Each row is a point on a landscape with many valleys, with its height.
A ball rolls from a point to the lowest of its 2 nearest points, and stops where none of them is lower. Distance is the straight distance between rows; heights are no part of it.
Z318: [ 55 167 119  92 121 121 116 112 126 159 100 117 106 136 110 108  91  69
  98 133 110 147]  h=298
Z32: [ 71 131  89  98  55 132 127 145 152 115 129 167 106 112 144 166 117  88
 117 182  67 148]  h=419
Z478: [155 142 133 100 111 160 177 135 145  83 192 134 160 126 147 172 148 129
 150 156 103  86]  h=431
Z338: [159 136 166 154 123 180 182 137 156  80 178 122 136 136  77 162 124 155
 145 102 135 156]  h=739
Z57: [153  93  69 109 129 145  88  64 146  95 109 110 148  97 161 162  89 160
 124 113 139 116]  h=152
Z767: [158 175 133 117 167 108 159 157  86 137 150 129 132 132 167 134 141 114
 172 122 122  81]  h=285
Z81: [184 102 161 158 113  33 115 123 148 151 139  82 141 173 128  96 105 103
 101 133  89 163]  h=466
Z763: [ 71 178 139  85 117 185 206 155 148 112 112 144 115 100  66 150 107 125
 124  91 106 159]  h=661
Z33: [159 180 131  98  98 125 201 168 149 140 166 140 122 107  98 149 157 131
 149 111  74 179]  h=577
Z206: [161 149 112 143 121 113  91  69 148 135 114  93 125 115 137 141 142 174
 142 101 115 175]  h=393
Z938: [142 113 164 174 139  98 216 191 113 143 149 122 125 148  97 108 101 113
 107 104 121 139]  h=499
Z127: [ 74 140 137  65  80 158 116 115 162 143 120 147  92 104  81 145 163  85
 138 139 122 131]  h=401
Z786: [135 160 108 143 185 108 107 124 122 104  87 159 183  61 152  68 160 129
 143 121 116 133]  h=366
Z301: [ 91 107  78 137  99 138 102 130 131 169 107 153  88 119 121 115 139 146
 133 128 128 138]  h=749
Z44: [120 179 164 131 126  97  73  91 154 113  99  93 138 134 122 152 131  87
 122 134  97 199]  h=375
Z428: [115 168 156 149 149  86  74 105 120 100  71 121 145 101 165 172 118  81
  89 175  91 162]  h=470
Z167: [194 139 187 130 102 122 197 162 157 159 160 130  89 124  79 137 175 115
 144  88 134 124]  h=692
Z164: [102 133 169 138 176  97 141 129 132  81 117 112 177 132 129  84 100 124
  88 147 132 125]  h=337
Z907: [ 87  82  67 169 141 182 122 151  89  72 147 139 163 142 147 147 100 140
 128 128 158  95]  h=805
Z2: [104 156  80  63 124 139 127 155  88 181 134 180 109 112 174 133 110 113
 142 117 169  58]  h=784
Z801: [159  94 171 182 159  98 130 149 124 112 150 124 151 171 124 128 127 136
  96 156 133 129]  h=306
Z505: [155 147  61 114 110 183 150 116  96 140 168 138  95 106 130 131 152 147
 196  66 142 103]  h=582
Z375: [174 164 122  65  84  85 147  88 183 142 163  72 101 143 137 145 120 150
 140 128  84 127]  h=672
Z199: [127 119 158 150  89 112 131 171 136 147 146 169  77 163 115 152 162 105
 133 174 122 117]  h=449
Z522: [120  96 100 140 110 118 109 121 145 169 112 138 125 107  94  57 165 133
 124  74 109 186]  h=816
Z856: [ 95 135 114 102 107 117 154 137 146 158 128 107 104 133  77  85 117 103
 118  90 103 185]  h=854
Z468: [100 123  89  81 122 135 113 126 135 116 104 163 156  87 169 161 129 135
 111 147  90 119]  h=131
Z20: [149 180 150 171 175 141 113  94 100  76  94  82 173 124 122 117 136 123
 144  87 171 147]  h=312
Z270: [124 111 143  77 133 138  61 138 108 135 131 158 103 135 208 172 131 106
 143 151 165  59]  h=330
Z487: [123 145 177 104 106 115  94  88 171 126 126 103 125 127  84 129 147  57
 107 132 102 179]  h=353
Z276: [180  95 127  94 137  91 104 139 159 169 141 169 130 129 197 136 166 151
 157 145  85 116]  h=174
Z427: [141 111 130 141 152 110  53  85 122 149  69  99 135 112 147  81 106 132
 140 119 173  97]  h=397
Z324: [145 139 127  99  85 136 108  96 173  98 134 100 110 117 128 193 127 133
 115 161 115 107]  h=638
Z949: [130 164  98  79 122 111 120 107 110 214 104 106  76 114 119 105 133 130
 160  80 147 104]  h=545
Z819: [103 131 128 105 147 136 160 142 115  76 154 122 186 135 166 106  79 141
  88 158 112  83]  h=329
Z523: [173 166 203 102 130 113 202 145 150 103 170 111 127 126  96 157 148 129
 131 125 114 139]  h=476
Z646: [125  94 105 172 127 161 146 142 128 126 131 150 141 117  87  88 156 180
 123  84 139 176]  h=795
Z248: [109 154 128 136 130 104 161 207 103 173 130 187 116 126 153 147 153 109
 112 168 107 134]  h=166
Z927: [162 132 108 192 179 144 120 141 102 114 140 147 156 135 142 141 166 162
 137 137 124 154]  h=523
Z836: [ 90 119 169 152 176 176 149 117  89  73 138  84 149 122 108 112 132 102
 128  91 179  91]  h=154
Z218: [105 180  89 107  88 155 150 148 103 145 124 184  71 122 121 184 137 118
 154 147 154  85]  h=683
Z928: [ 91 104 117  88 128 173  90 138 105 109 128 176 147 112 176 172 148  99
 132 133 175  61]  h=288
Z373: [ 90 197 166  84 126 173 182 120 142 104 122 118 117 123  80 152 108 109
 111 112 137 137]  h=649
Z169: [154 120 121 180 136 125 150 171 111 141 139 170 151 127 118 123 179 148
 111 139 104 164]  h=553
Z920: [141  94 106 180 164 103  52 106 101 161  72 143 116 104 180 110 121 140
 146 131 162 124]  h=363
Z230: [ 72 128 147  84 119 115  94 104 144 138  90 106 125 138 123 123  87  97
  79 169 129 116]  h=284
Z332: [104 144 119 159 156 179 137 103  90 108 121  74 119 139 102 117 115 113
 149  68 188 115]  h=103
Z946: [ 94 173 106 119 137 114 184 168 120  94 117 139 179 107 138 123 107 150
  89 155  62 153]  h=297
Z431: [ 67 127 105  86  59 118 117 124 176 128 151 138  88 139 109 140  91  76
 126 159  78 146]  h=433
Z716: [169 100 105 185 134 141 164 180 116 165 161 170 118 134 107 130 173 157
 159 112 127 141]  h=583
Z108: [ 96 101 137 101 139 132  71  75 137 148  80 109 127 116 116  70 107 119
 105 110 154 123]  h=416
Z986: [119  99 112  96  99 166 170 157 140 105 171 183 143 127 121 114 135 163
 143 140 121  91]  h=378
Z155: [128 193 126  46 109 136 136  87 137 134 108  99 127 107 110 155 101 101
 126 105 124 112]  h=617
Z29: [184 125 120 159 122 111 103 108 131 151 156 103  96 176 138 162 129 160
 160 146 134 106]  h=197
Z510: [ 84 132 102  92 147 150 151 149  83 136 142 150 129 118 158  94 101 122
 135 112 162  70]  h=793
Z290: [145 107 132 161 130 131 164 125 115  79 183  82 118 186 151 140  87 149
 149 144 155  75]  h=719
Z888: [155 175 191 107 153  96 125  80 131 131  94 101 141 108  94  87 156 111
 134 106 141 133]  h=846
Z12: [177  86 135 154 113  78 174 180 120 161 148 125 133 181 161 112 112 137
 108 144 102 112]  h=273
Z249: [105 129 130 160  99 135 200 177 145  84 151 135 139 144  86 142 108 157
  89 139 100 181]  h=164
Z355: [134 167  96  87  83 139 178 138 153 152 151 130  91 119  91 139 119 141
 154  91 100 150]  h=544
Z882: [135 108 141 161 136 202 163 144 132  68 164 133 137 116  85 139 164 142
 139  91 151 143]  h=754
Z539: [151  91 184 133 158 164 122 124 122  78 166 114 163 139 143 117 179 121
 142 119 161  76]  h=248
Z17: [151 115  95 158 168 122 118 128 104 126 106 150 185  84 166  55 147 165
 136 108 117 143]  h=334
Z455: [120 183 107 113 124 102  67  76 113 152  58 110 105 104 132 172 116  93
 120 118 145 160]  h=439
Z600: [143  77 164 149 159 123 103  87 119  90 147  79 146 164 120  91  94 142
 118 138 181  68]  h=192
Z61: [142 131 153 109 135 142 145 100 115 136 151 102 115 127 102 110 138 130
 147 103 179  93]  h=864
Z5: [187 158  79 104 111  94 137  87 161 149 143  86 122 141 167 163 109 172
 161 127  76 133]  h=694
Z195: [124 137  81 145 104 114 172 193 112 161 149 169 106 133 137 136 121 147
 138 156 106 128]  h=218
Z568: [165 148 160 158 179 130 123  81 113  77 144  78 170 140 135 124 138 117
 151 123 155 101]  h=261
Z211: [120  90 110 146  87  78 159 186 133 160 156 143 108 173 134 117 107 146
 124 159 109 113]  h=257
Z107: [157 100 130 116  86 171 111  85 174  82 160 138 121 137 133 189 140 150
 142 168 130  88]  h=611
Z651: [121  95 177 138 126  58 117 145 142 132 117 114 164 135 131  61 120  67
  78 163  91 151]  h=76
Z222: [ 79 166  83 123 116 142 177 168 140 121 128 139 148 125 108 116 112 140
  98 128  52 199]  h=275
Z997: [121 102  93 163 136 134 145 151  94 188 140 145  75 135  81  83 131 147
 149  91 179 127]  h=194
Z825: [101  92 114 174  97 143 123 126 149  79 138 124 129 168 118 145  82 162
  85 179 158 121]  h=214
Z326: [101  92 133 132 120 138  57  97 153 121  95 137 116 106 139 160 143 121
  99 157 143 123]  h=274
Z974: [173  99 159 133 150 120 127 147 150 106 163 150 158 151 174 154 140 137
 127 186 106  98]  h=268
Z406: [157 172 145 119 164  89 111 106 128 121  94 143 168  95 160 110 157 127
 143 137  99 139]  h=394
Z794: [133  93 158 118 115  84  76  95 154 149 119  91 117 155 154 120 103 119
 118 167 126  99]  h=445
Z711: [ 79 183 145 139 142 136 127 130 113 107  88  99 142 130  93 143  84 118
  79 119 151 184]  h=828
Z782: [149 163  85 116 105 129 100  97 155 165 109  90 126 104 116 118 129 165
 155  67  89 199]  h=461
Z831: [108 117 187 149 125  73 136 143 128 155 129 109 123 165 100  90 120  57
  98 133 110 160]  h=89
Z501: [125 174 155 128 165  70 129 102 130 100  97  81 155 139 124  85  83 121
  95 136 123 149]  h=349
Z824: [187  95 109 168 171 107 140 154 100 141 148 143 176 108 147  57 173 161
 152  97 119 134]  h=289
Z365: [127  64 137 172 132 144 165 156 119 161 142 144  99 139  67  80 133 140
 125  78 170 125]  h=138
Z66: [118 109  48  86  94 135 110  89 141 132 101 129 137  94 155 174  90 144
 116 121 112 110]  h=54
Z817: [112  95 155 125 131  84 132 121 154 133  94 124 172 121 113  20 132  94
  90 120 106 169]  h=59
Z497: [ 87 115  96 148 131 171 144 149 104  59 147 141 154 142 136 161  85 124
 104 170 140 104]  h=811
Z442: [144  88 106 150 151 163  85  65 126  73 124  86 168 124 154 142  98 154
 117 128 153 114]  h=222
Z42: [117 135  59 184 164 152 101 128  88  90  92 143 169 115 157 154 116 158
 101 132 121 164]  h=570
Z743: [110 115 121 130 152 148 176 162  83 176 145 148  80 125 114  96 137 122
 159  88 178  86]  h=251
Z603: [112 125 186  74  86 161 155 135 162 115 143 148 114 102  69 136 184 100
 122 136 115 124]  h=377
Z312: [165  88 153 161 124  40  82 105 161 148 125 103 124 169 151 121 132 110
 127 158  99 134]  h=456
Z417: [105 189 128 170 171  77  90 115 106 106  55 142 145 113 154 134 108 104
  96 158 113 180]  h=481
Z419: [159  80 113 118 167 129  90  65 125  74 121  88 167 124 197 134 104 135
 151 131 135  73]  h=265
Z676: [115  91  80 148  96 156 122 131 158 129 118 139 142 107  93  96 144 162
 101 101  93 196]  h=807
Z841: [101 110 179 103  96 125 134 124 181 110 136 108 139 140  90 108 135  60
  84 145  86 166]  h=340
Z135: [169 168  93 123 135  88  94  86 109 185  96  92  99 130 129 121 103 138
 160  85 141 127]  h=511
Z542: [153 160  87 112 155  73  80  77 106 156  46 105 118  89 155 139 106 115
 152 103 160 126]  h=477
Z461: [119 108 135 133  91 149 154 184 120 131 159 209  82 141 140 162 153 132
 138 170 141  98]  h=428
Z387: [168  76 156 183 165 127 171 152 106 117 160 123 153 153 100  82 145 136
 120  91 142 138]  h=172
Z491: [140  66 155 150 127 126  87 139 136 147 124 154 129 123 119 103 181 129
 111 138 139 124]  h=468
Z683: [175 141 196 170 175 111 166 139 118 123 141 118 143 127  80  93 160 122
 128  98 147 146]  h=212
Z316: [139 112 185  91 123 126  75  68 173 107 140  92 133 146 140 163 124 117
 117 170 161  65]  h=414
Z698: [145  93  93 125 123 145  99 103 115 110 149  94 127 165 192 166  97 146
 188 134 152  50]  h=700
Z368: [144 137 179 104 129 149 207 156 143  85 195 139 132 126 106 167 147 128
 141 141 111 107]  h=457
Z482: [132 150  85  93  74 128 127 113 167 164 151 115 101 113 103 122 129 120
 161  91  68 192]  h=510
Z655: [114 137  95 185 130 147  78 101 122 115  86 102 151 131 106 136  93 158
 111  94 151 192]  h=173
Z296: [ 84 168 101  64  88 157 169 176 114 152 123 180 100  96 126 159 137 119
 132 147 117 108]  h=656
Z477: [160 140 121 139 125 103 111 115 118 181 118 110 106 125  81  70 176 131
 159  59 124 193]  h=829
Z353: [ 91 163 126 112 129 141 151 130 125 161  92 131 103 106  79 108 140 110
 112  94 123 168]  h=849
Z685: [ 76  82 162  91 130 132  85 107 149 109 102 108 136 151 128 103  87 128
  74 156 165  83]  h=272
Z852: [124  60 138 182 167 151 173 170  89  90 172 140 150 156 128  90 139 145
 130 113 150  99]  h=199
Z800: [130 103 185  92 108 141 105 106 156 134 168 127 106 145 133 155 128 113
 127 157 175  54]  h=390
Z444: [132  98 202 120 167 134 100 123 114 104 134 147 154 124 161 111 167 103
 129 139 181  71]  h=215
Z975: [135 126 101 112 134 108 207 169 107 157 137 134 140 116 124  84 131 138
 121 107 101 138]  h=620
Z40: [120 128 163 101  95 145 116  91 155 157 141 107  78 136  74 121 134 125
 136 109 173 102]  h=865
Z738: [144 126 150 151 135 150 176 120 138  78 182  97 140 161 115 140 121 154
 132 131 140 116]  h=727
Z810: [101 122 139 166 108 137 113 125 134 142 120  93  97 177  72 121  93 143
 128 108 157 180]  h=96
Z968: [132 152 172 102 138  84 132 136 153 117 108 137 177  93 139 102 163  98
 116 158  72 159]  h=368
Z188: [174 140 200 148 127 102 233 172 148 130 166 114 132 148  98 138 115 119
 109 110 110 131]  h=491
Z160: [ 73 103 115 139 151 139 158 144 106 115 124 110 112 155  99  82  70 151
 104 130 173 104]  h=239
Z297: [ 75 174  98 135 139 170 145 153 103 143  80 160 122 114  99 128 124 107
  98 102 149 172]  h=841
Z787: [148  95 133 181  62 132  79 105 163 143 145 127  64 164 100 163 134 144
 151 143 149 145]  h=547
Z579: [ 93  69 109 151  89 156  65  97 161  95 104 119 111 139 125 152 100 139
  86 171 154 104]  h=242
Z36: [181 133 139 123 125 126 133 118 160 102 147 118 153 166 182 194 112 143
 140 187  97 100]  h=303
Z556: [124 151 156 137 148  97  56  82 130  94  73 107 147 133 135 167 109 110
  85 160 144 148]  h=458
Z981: [149 173 180 129 152 131  99  89 124 131 117  95 113 116  93 129 146 110
 142 114 175 117]  h=855
Z879: [130  77 134 111  91 146 125 173 153 117 178 202 129 134 165 139 147 154
 139 163 133  92]  h=403
Z964: [134 144 192 171 137  84 111 133 126 132 110 114 113 157  92 123 167  72
 118 135 133 169]  h=111
Z814: [127 123 151 147 123 111 107  84 141 141 127  70 100 167 103 108  93 140
 120 120 169 131]  h=127
Z398: [133 125 156  65 136 124  67 127 143 153 107 181 133  79 184 174 180 113
 139 147 106 100]  h=243
Z43: [151 158 159 124 139  97 144 111 132 155 103 109 127 119  85  60 155 120
 140  67 147 169]  h=839
Z704: [ 82 164 117 119 120 151 153 119 138  82  95  92 166 133 103 134  62 140
  66 121 126 162]  h=824
Z330: [193 112 152 113 147  93 136 156 128 134 148 148 175 134 168 126 166 130
 147 146 103 106]  h=232
Z204: [107 105 128  54 111 166 165 133 148  96 182 142 166 124 152 118 111 152
 137 128 132  68]  h=357
Z720: [157  95  78 135 103 162  94  73 143 125 153 102  96 146 143 150 110 160
 172 116 162  72]  h=677
Z973: [141 140 109  96 133 103  87 111 130 152 105 112 108 116 180 170 110 123
 138 152 126  92]  h=175
Z11: [ 98 168 102 100 149 117 148 134 122  89 118 119 191 108 177 137  92 134
  80 157  97 116]  h=316
Z608: [106 166 132 105 122 119  84  68 140 106  80  72 144 133 113 144  75 117
  78 125 132 154]  h=443
Z541: [102 157  65 130 122 154 144 130 129  79 122 115 151 136 135 163  71 140
  96 138 125 138]  h=818
Z183: [ 97 114  81 116 128  98 209 185 108 160 147 148 134 123 136  77  79 160
 105 130  94 125]  h=629
Z869: [ 83  87 148 121 111 110 104 132 122 179 113 150 101 123  72  67 162  64
 122 117 134 148]  h=444
Z280: [114  60 141 163 126 140 157 163 126 159 121 152 139 130  72  59 151 120
  87  95 134 146]  h=105
Z246: [ 71 131 101  70  91 125 148 170 141 162 128 161 115 118 132 111 137 113
 115 138  85 123]  h=642
Z380: [188 117 101 162 171 157  99  74 121  64 114  98 175 113 178 174 141 155
 153 126 104 148]  h=435
Z875: [152 190 140 111 147 103 129 119 117 132 133 105 131 131 168 173 118 115
 140 160 127  82]  h=234
Z299: [135  79 146 128 137 108  59 130 129 128 107 165 105 157 210 175 111 135
 128 175 142  79]  h=359
Z111: [111 138  93 146  96 155 115 136 108 147 117 137  75 134 102 147 113 138
 141 118 161 138]  h=733
Z544: [ 91 148 104 161 124  91 120 153 124 128 135 145 129 123 132 121 114  86
 105 148  47 220]  h=224
Z675: [111 106 121  56 136 122 143 138 140 118 162 139 168 145 194 100  86 146
 120 138 126  78]  h=342
Z51: [142 114 141  61 143 108  77 135 137 167 129 186 120 109 201 117 160 123
 136 127 119 103]  h=226
Z784: [157 111 115 137 155 108 116 112 117 105 153  79 142 184 193 139  85 148
 149 151 132  63]  h=711
Z902: [172  56 111 138 147 127  60 111 146 146  86 143 120 122 204 149 158 163
 149 160 111 132]  h=411
Z208: [ 73  80 121 101 114 146 128 119 137 128 117 126 130 139 112  78  91 145
 103 135 159  99]  h=258
Z383: [105 145 118 134 132 101  89 142 130 170 142 160 108 108 110 103 143  51
 132 139  70 224]  h=190
Z776: [175 122 148 108 152 148 134 108 131 104 157 108 158 113 151 128 196 123
 175 121 138  81]  h=304
Z319: [182 108 150 179 131  94 167 166 119 133 170 125 130 186 131 148 133 138
 134 174 115 115]  h=290
Z906: [138 179  95  81 111 115 149 128 100 182 140 115  77 134 144 128 101 130
 155 121 154  78]  h=575
Z456: [139 156 116  94  74  94 130 107 162 129 148  96  92 155 134 174 101 140
 132 166 101 111]  h=657
Z714: [109 136 156 127 145 151 185 186 115 107 152 173 155 110 119 137 157 122
 104 157 117 117]  h=328
Z325: [124 141  58 149 128 182 188 153  69 129 161 137 105 126 114 127 126 144
 189  78 143 114]  h=514
Z664: [166  68 117 133 110 111  64  97 165 114 105 117 124 115 181 173 145 172
 115 161  99 145]  h=374
Z476: [135 202 170  95 153  72 162 155 121 125 126 138 172 105 145 118 152 102
 113 160  85 131]  h=351
Z261: [204  96  91 149 137 113 120 112 122 172 153 108 101 157 162 122 138 178
 193 113 123  93]  h=87
Z458: [159 220 139  93 173  94 171 141  90 129 118 133 147  93 151 123 151 110
 145 125 103 112]  h=324
Z93: [103 156 102 153 161 159 132 115  61 146  84 109 128 124  93 108 100 118
 119  72 194 142]  h=23
Z133: [151 186 127 161 153 153  91 101 110 112  84 110 149 110 104 142 131 142
 131  94 153 187]  h=245
Z886: [134 121 161 148 163 140 111  82 118 100 107  82 144 141 108  86 106 137
 113 117 194 124]  h=161
Z86: [141 106 123 180 151 194 113 108 111 105 142 126 128 110  90 112 158 163
 149  90 163 158]  h=775
Z156: [175 147 102 188 171 154 135 117 100  79 145  99 172 155 154 158 140 154
 155 119 106 146]  h=484
Z621: [118 104 148 102 151 133 207 185  99 160 174 169 112 108 111 116 147 115
 154  92 150  70]  h=286
Z764: [165 108 115 143 151 176  91 102 135  84 109 133 158 102 163 192 167 126
 141 150 119 118]  h=373
Z207: [ 79 118 171  95 128 111  91 122 135 155  96 145 127 115 113  85 168  57
 103 139 118 128]  h=437
Z202: [ 71 133 140  81 109 145  90 126 125 158  95 169 112  95 130 133 175  80
 120 147 133 105]  h=424
Z462: [101  63 156 172 121 128  75 144 136 156 109 161 116 119  91  78 187  81
  95 134 127 163]  h=454
Z191: [118 137 128 102  85 119 118 116 150 165 130 103  75 140  82 128 123 106
 138 114 122 144]  h=859
Z223: [187 138 146 133 112  72  90  89 162 151 142  89 118 146 132 135 149 131
 153 112  92 174]  h=326
Z19: [105  94  95 101 116 140  71 116 121 181  94 152 108  92 158 133 136 133
 132 122 157 106]  h=764
Z364: [188 142  94 125 148  85 145  87 138 123 136  72 161 148 169 114  86 179
 143 133  88 125]  h=713
Z905: [166 133 113 117 126 161 152 127 126  99 171 120 135 119 163 173 188 121
 189 131 122  68]  h=376
Z241: [ 99  82 116 137 102 138  82 151 145 123 124 179  98 138 184 189 119 127
 140 188 141 102]  h=383
Z415: [ 76 130 135 154  78 129 135 180 133 137 138 169  74 143  94 154 140  77
 118 170 118 156]  h=460
Z565: [174 166 109 173 137 155 180 163 103 145 163 149 108 125 121 167 162 150
 180 108 119 150]  h=630
Z571: [101 104 156 143 105 147 210 167 146 106 149 159 130 125  61 124 122 123
  93 105 120 171]  h=132
Z791: [ 91 136 105 150 109 121 122 133 150 115 120 126 139 130 117 132 114 126
  91 141  75 184]  h=246
Z31: [161 124 175 183 183  99 114 103 100  98 133  90 147 168 143 117 119 120
 140 152 174  76]  h=221
Z194: [112 172  48 172 175 128 129 143  74 133  76 150 152 103 155 125 108 138
 124 111 114 157]  h=548
Z137: [ 96 137 108 156 130 184  86 109 106 140  81 115 125 127  88 138  91 139
 116  83 193 171]  h=112
Z481: [156 148 118 144 157 122 184 129 124 102 135  93 164 128 110  76  86 180
 130  79 102 176]  h=391
Z572: [172  79 149 156  64 127 131 136 162 147 179 136  76 165  98 145 151 133
 154 122 143 142]  h=527
Z190: [126 138 133 128 132 196 111 127 125  88 137 145 137  99 119 185 177 121
 133 141 135 101]  h=305
Z123: [ 90 181 141 167 171 141 141 148  87 118  98 134 141 128 107 140 117 105
  94 130 163 151]  h=833
Z654: [167  60 109 146 127  99  55 125 122 185 106 164  96 117 183 119 169 160
 160 135 116 135]  h=450
Z4: [165 177 222 180 160 102 121 140 133 119 120 104 139 136  88 119 144 117
 140 118 146 186]  h=159
Z106: [146 124 100  68 135 140 140  63 146 104 135  81 175 108 142  95  89 158
 127 110 126  91]  h=336
Z935: [117 141 140 145 134  88  80 130 123 165  96 140  92 123 142 121 158  90
 126 150 133 139]  h=85
Z26: [119 119 162 137 194 144 125 127  80  98 117 121 152 116 132  79 143  95
 136 120 182  73]  h=184
Z991: [100 137  92 149  99 197 169 152 132 100 142 154 124 117  80 141 113 171
 140  97 137 159]  h=626
Z113: [ 82 124  83  71 123 113  92 134 110 172 105 163 120 110 176 126  88 115
 116 136 146  82]  h=774
Z152: [188 142 136 162 115 101  99 114 160 157 139 117  78 161 120 171 163 149
 165 128 106 153]  h=266
Z150: [126 195 134 137 104 114  67  88 124 150  78  97 114 124 120 167 116 117
 135  97 125 209]  h=406
Z797: [207 120 108 143 159  85 139 135 106 178 147 125 132 130 153  72 142 164
 180 107 112 122]  h=213
Z53: [114  70 122 134 128 111 152 150 127 139 119 147 168 119 110  34 123 144
  90 105 117 143]  h=81
Z432: [125 155 106 163 100 167 139 141 106 128 145 157  81 133 118 185 132 137
 145 156 143 130]  h=714
Z425: [168 130  63 125 122 155 135  93 108 144 155  95  97 126 134 119 121 160
 177  94 158  93]  h=640
Z278: [ 99  91 106 148 145 134  76 114 130 106 100 143 144 114 165 130 124 155
  97 146 136 127]  h=300
Z668: [101  98 117 119 112 205 108 136 112  88 144 164 137  96 131 153 160 113
 146 127 165  71]  h=241
Z71: [ 45 137 124 113  61 141 136 151 138 134 120 150  65 147  86 134  98  78
 118 143 123 139]  h=447
Z124: [123 103 159  83 116 154  81 129 135 148 147 172  87 137 156 154 159 113
 144 148 172  45]  h=362
Z536: [177  86 127 129 121 130  84 106 154 100 122 110 124 147 180 205 107 157
 143 185 106 126]  h=338
Z708: [134 118 130  63 158 112 133 111 125 127 144 109 172 120 152  75 129 147
 131 114 124  82]  h=358
Z284: [126 150  89 132 143 172 208 149 109 132 156 108 117 118  83 118 109 163
 176  43 147 143]  h=459
Z864: [162  77 177 163  67 125 173 154 172 156 160 132  90 154  75 108 146 115
 129 102 133 149]  h=513
Z302: [129 106 207 105 140  95  64  96 145 127 117 110 128 140 151 136 146 101
 103 179 139  97]  h=434
Z384: [105 127 178 146  98 148 171 172 150 142 130 118  99 142  52 139 113 116
 131  96 128 179]  h=94
Z91: [138 139 116 143 165 151 200 133  99 100 157  92 153 125 112 101 116 156
 160  67 119 139]  h=417
Z610: [117 145  64 177 126 170 134 142 114 108 109 155 136 118 115 161 123 162
 115 116 130 172]  h=595
Z434: [134 171 119 149 143 100 134 114 118 111 109  87 157 145 119  97  88 162
 104 108 118 179]  h=367
Z702: [ 67  93 107 117  82 133  89 156 148 111 116 174  98 124 141 157 128 113
 103 184 104 130]  h=405
Z410: [ 94 113 116 152 101 123 167 161 140  81 142 129 144 162 114 144  71 155
  69 182 109 136]  h=193
Z591: [147 213 132  79 122 110 155 107 117 154 137  77  95 138 119 151 103 116
 149 106 151 111]  h=598
Z832: [ 92 115  83 129 149 174 146 131  88  94 129 121 165 122 147 115 114 132
 124 106 157  81]  h=798
Z424: [168  95 120 146 136 122  83 105 128 165 105 144 123 100 141 110 179 144
 163 118 131 123]  h=493
Z372: [151 108 112 149  60 163  86  84 168 104 134 126  78 144 121 189 119 169
 153 156 134 132]  h=576
Z741: [126 133 154 159 153 111 122 138 119  99 122 129 154 132 128 132 132 136
  92 173 113 142]  h=322
Z244: [135 186 114 122 147 130 209 174 115 131 149 131 140 114 117 139 132 151
 137 118  96 146]  h=603
Z236: [ 78 135 136  57 102 133 154 113 171 125 123 119 144 112  97 119 130  69
 107 136  62 181]  h=332
Z612: [173 108 117  78 145 107  90  60 137 105 139  70 163 114 184 105  94 152
 145 114 127  69]  h=301
Z240: [124  58 100 164 151 131  64 122 105 156 103 148 125 135 164 105 125 169
 127 139 152 116]  h=331
Z798: [127 127 175  90 118 162 143 150 160 108 148 159 155 101 118 149 187 119
  99 164 119 120]  h=352
Z736: [127 171 115 161 183  85  96 136  84 133  57 154 147  83 166 119 139 108
 122 158 132 126]  h=498
Z695: [106 101 136 164 178 118 164 159  79 102 134 126 142 151 124  86  92 140
 109 130 170 118]  h=223
Z389: [ 88 142 141  71 128 142  87  56 149 124  61  97 150 107 106 115 106  99
  93 100 153 134]  h=429
Z337: [ 71 171 118  76 106 128 119 112 147 134  95 126 130 102 134 137 110  89
 104 145  70 158]  h=315
Z996: [ 87 150 102 106  96 184 221 156 135 106 142 155 124 114  80 141  90 159
 130 101 112 139]  h=648
Z707: [ 68  96  95  88 104 100 160 178 119 179 139 164 121 139 150  82  94 138
  99 130 112 110]  h=636
Z129: [191 162 144 137 113 126 185 160 128 157 176 151  80 137 100 165 176 128
 182 124 119 125]  h=670
Z421: [116 134 143 150 132  76 103 178 105 171 126 167 106 129 143 126 167  99
 130 152  92 139]  h=126
Z944: [115 141 123  61 100 141 104 141 151 139 123 174 118  98 175 187 147 119
 129 169 108  93]  h=188
Z815: [103 144  96 175 173 129 107 153  84 151  93 166 136 102 151 114 147 140
 131 133 134 145]  h=522
Z525: [146 109 105  95  98  99  94 127 151 154 127 138 111 121 167 139 134 147
 136 144  85 126]  h=104
Z783: [120 132 157 106 157 141 191 203  82 132 167 181 141 119 156 122 152 119
 149 129 140  90]  h=308
Z604: [120 127 118 139 120  82  68 121 135 187 113 146  99 110 119  84 165  80
 146 115  92 181]  h=143
Z114: [147  93 181 142  89  87 182 159 142 161 152 110 100 163  96  88 107 104
 104  95 129 137]  h=506
Z752: [121 141 156 172 126 146 163 161 111 134 133 114 112 145  73 132 105 154
 132  86 158 175]  h=45
Z293: [108 187 132  96 136 153 151 109 116  97 123 116 141 115 111 182 120  97
 118 129 148 110]  h=635

For each start below, name the point where the ball stops.
Z373 => Z387
Z375 => Z93
Z763 => Z752
Z981 => Z935
Z869 => Z817
Z389 => Z752
Z40 => Z261
Z698 => Z935
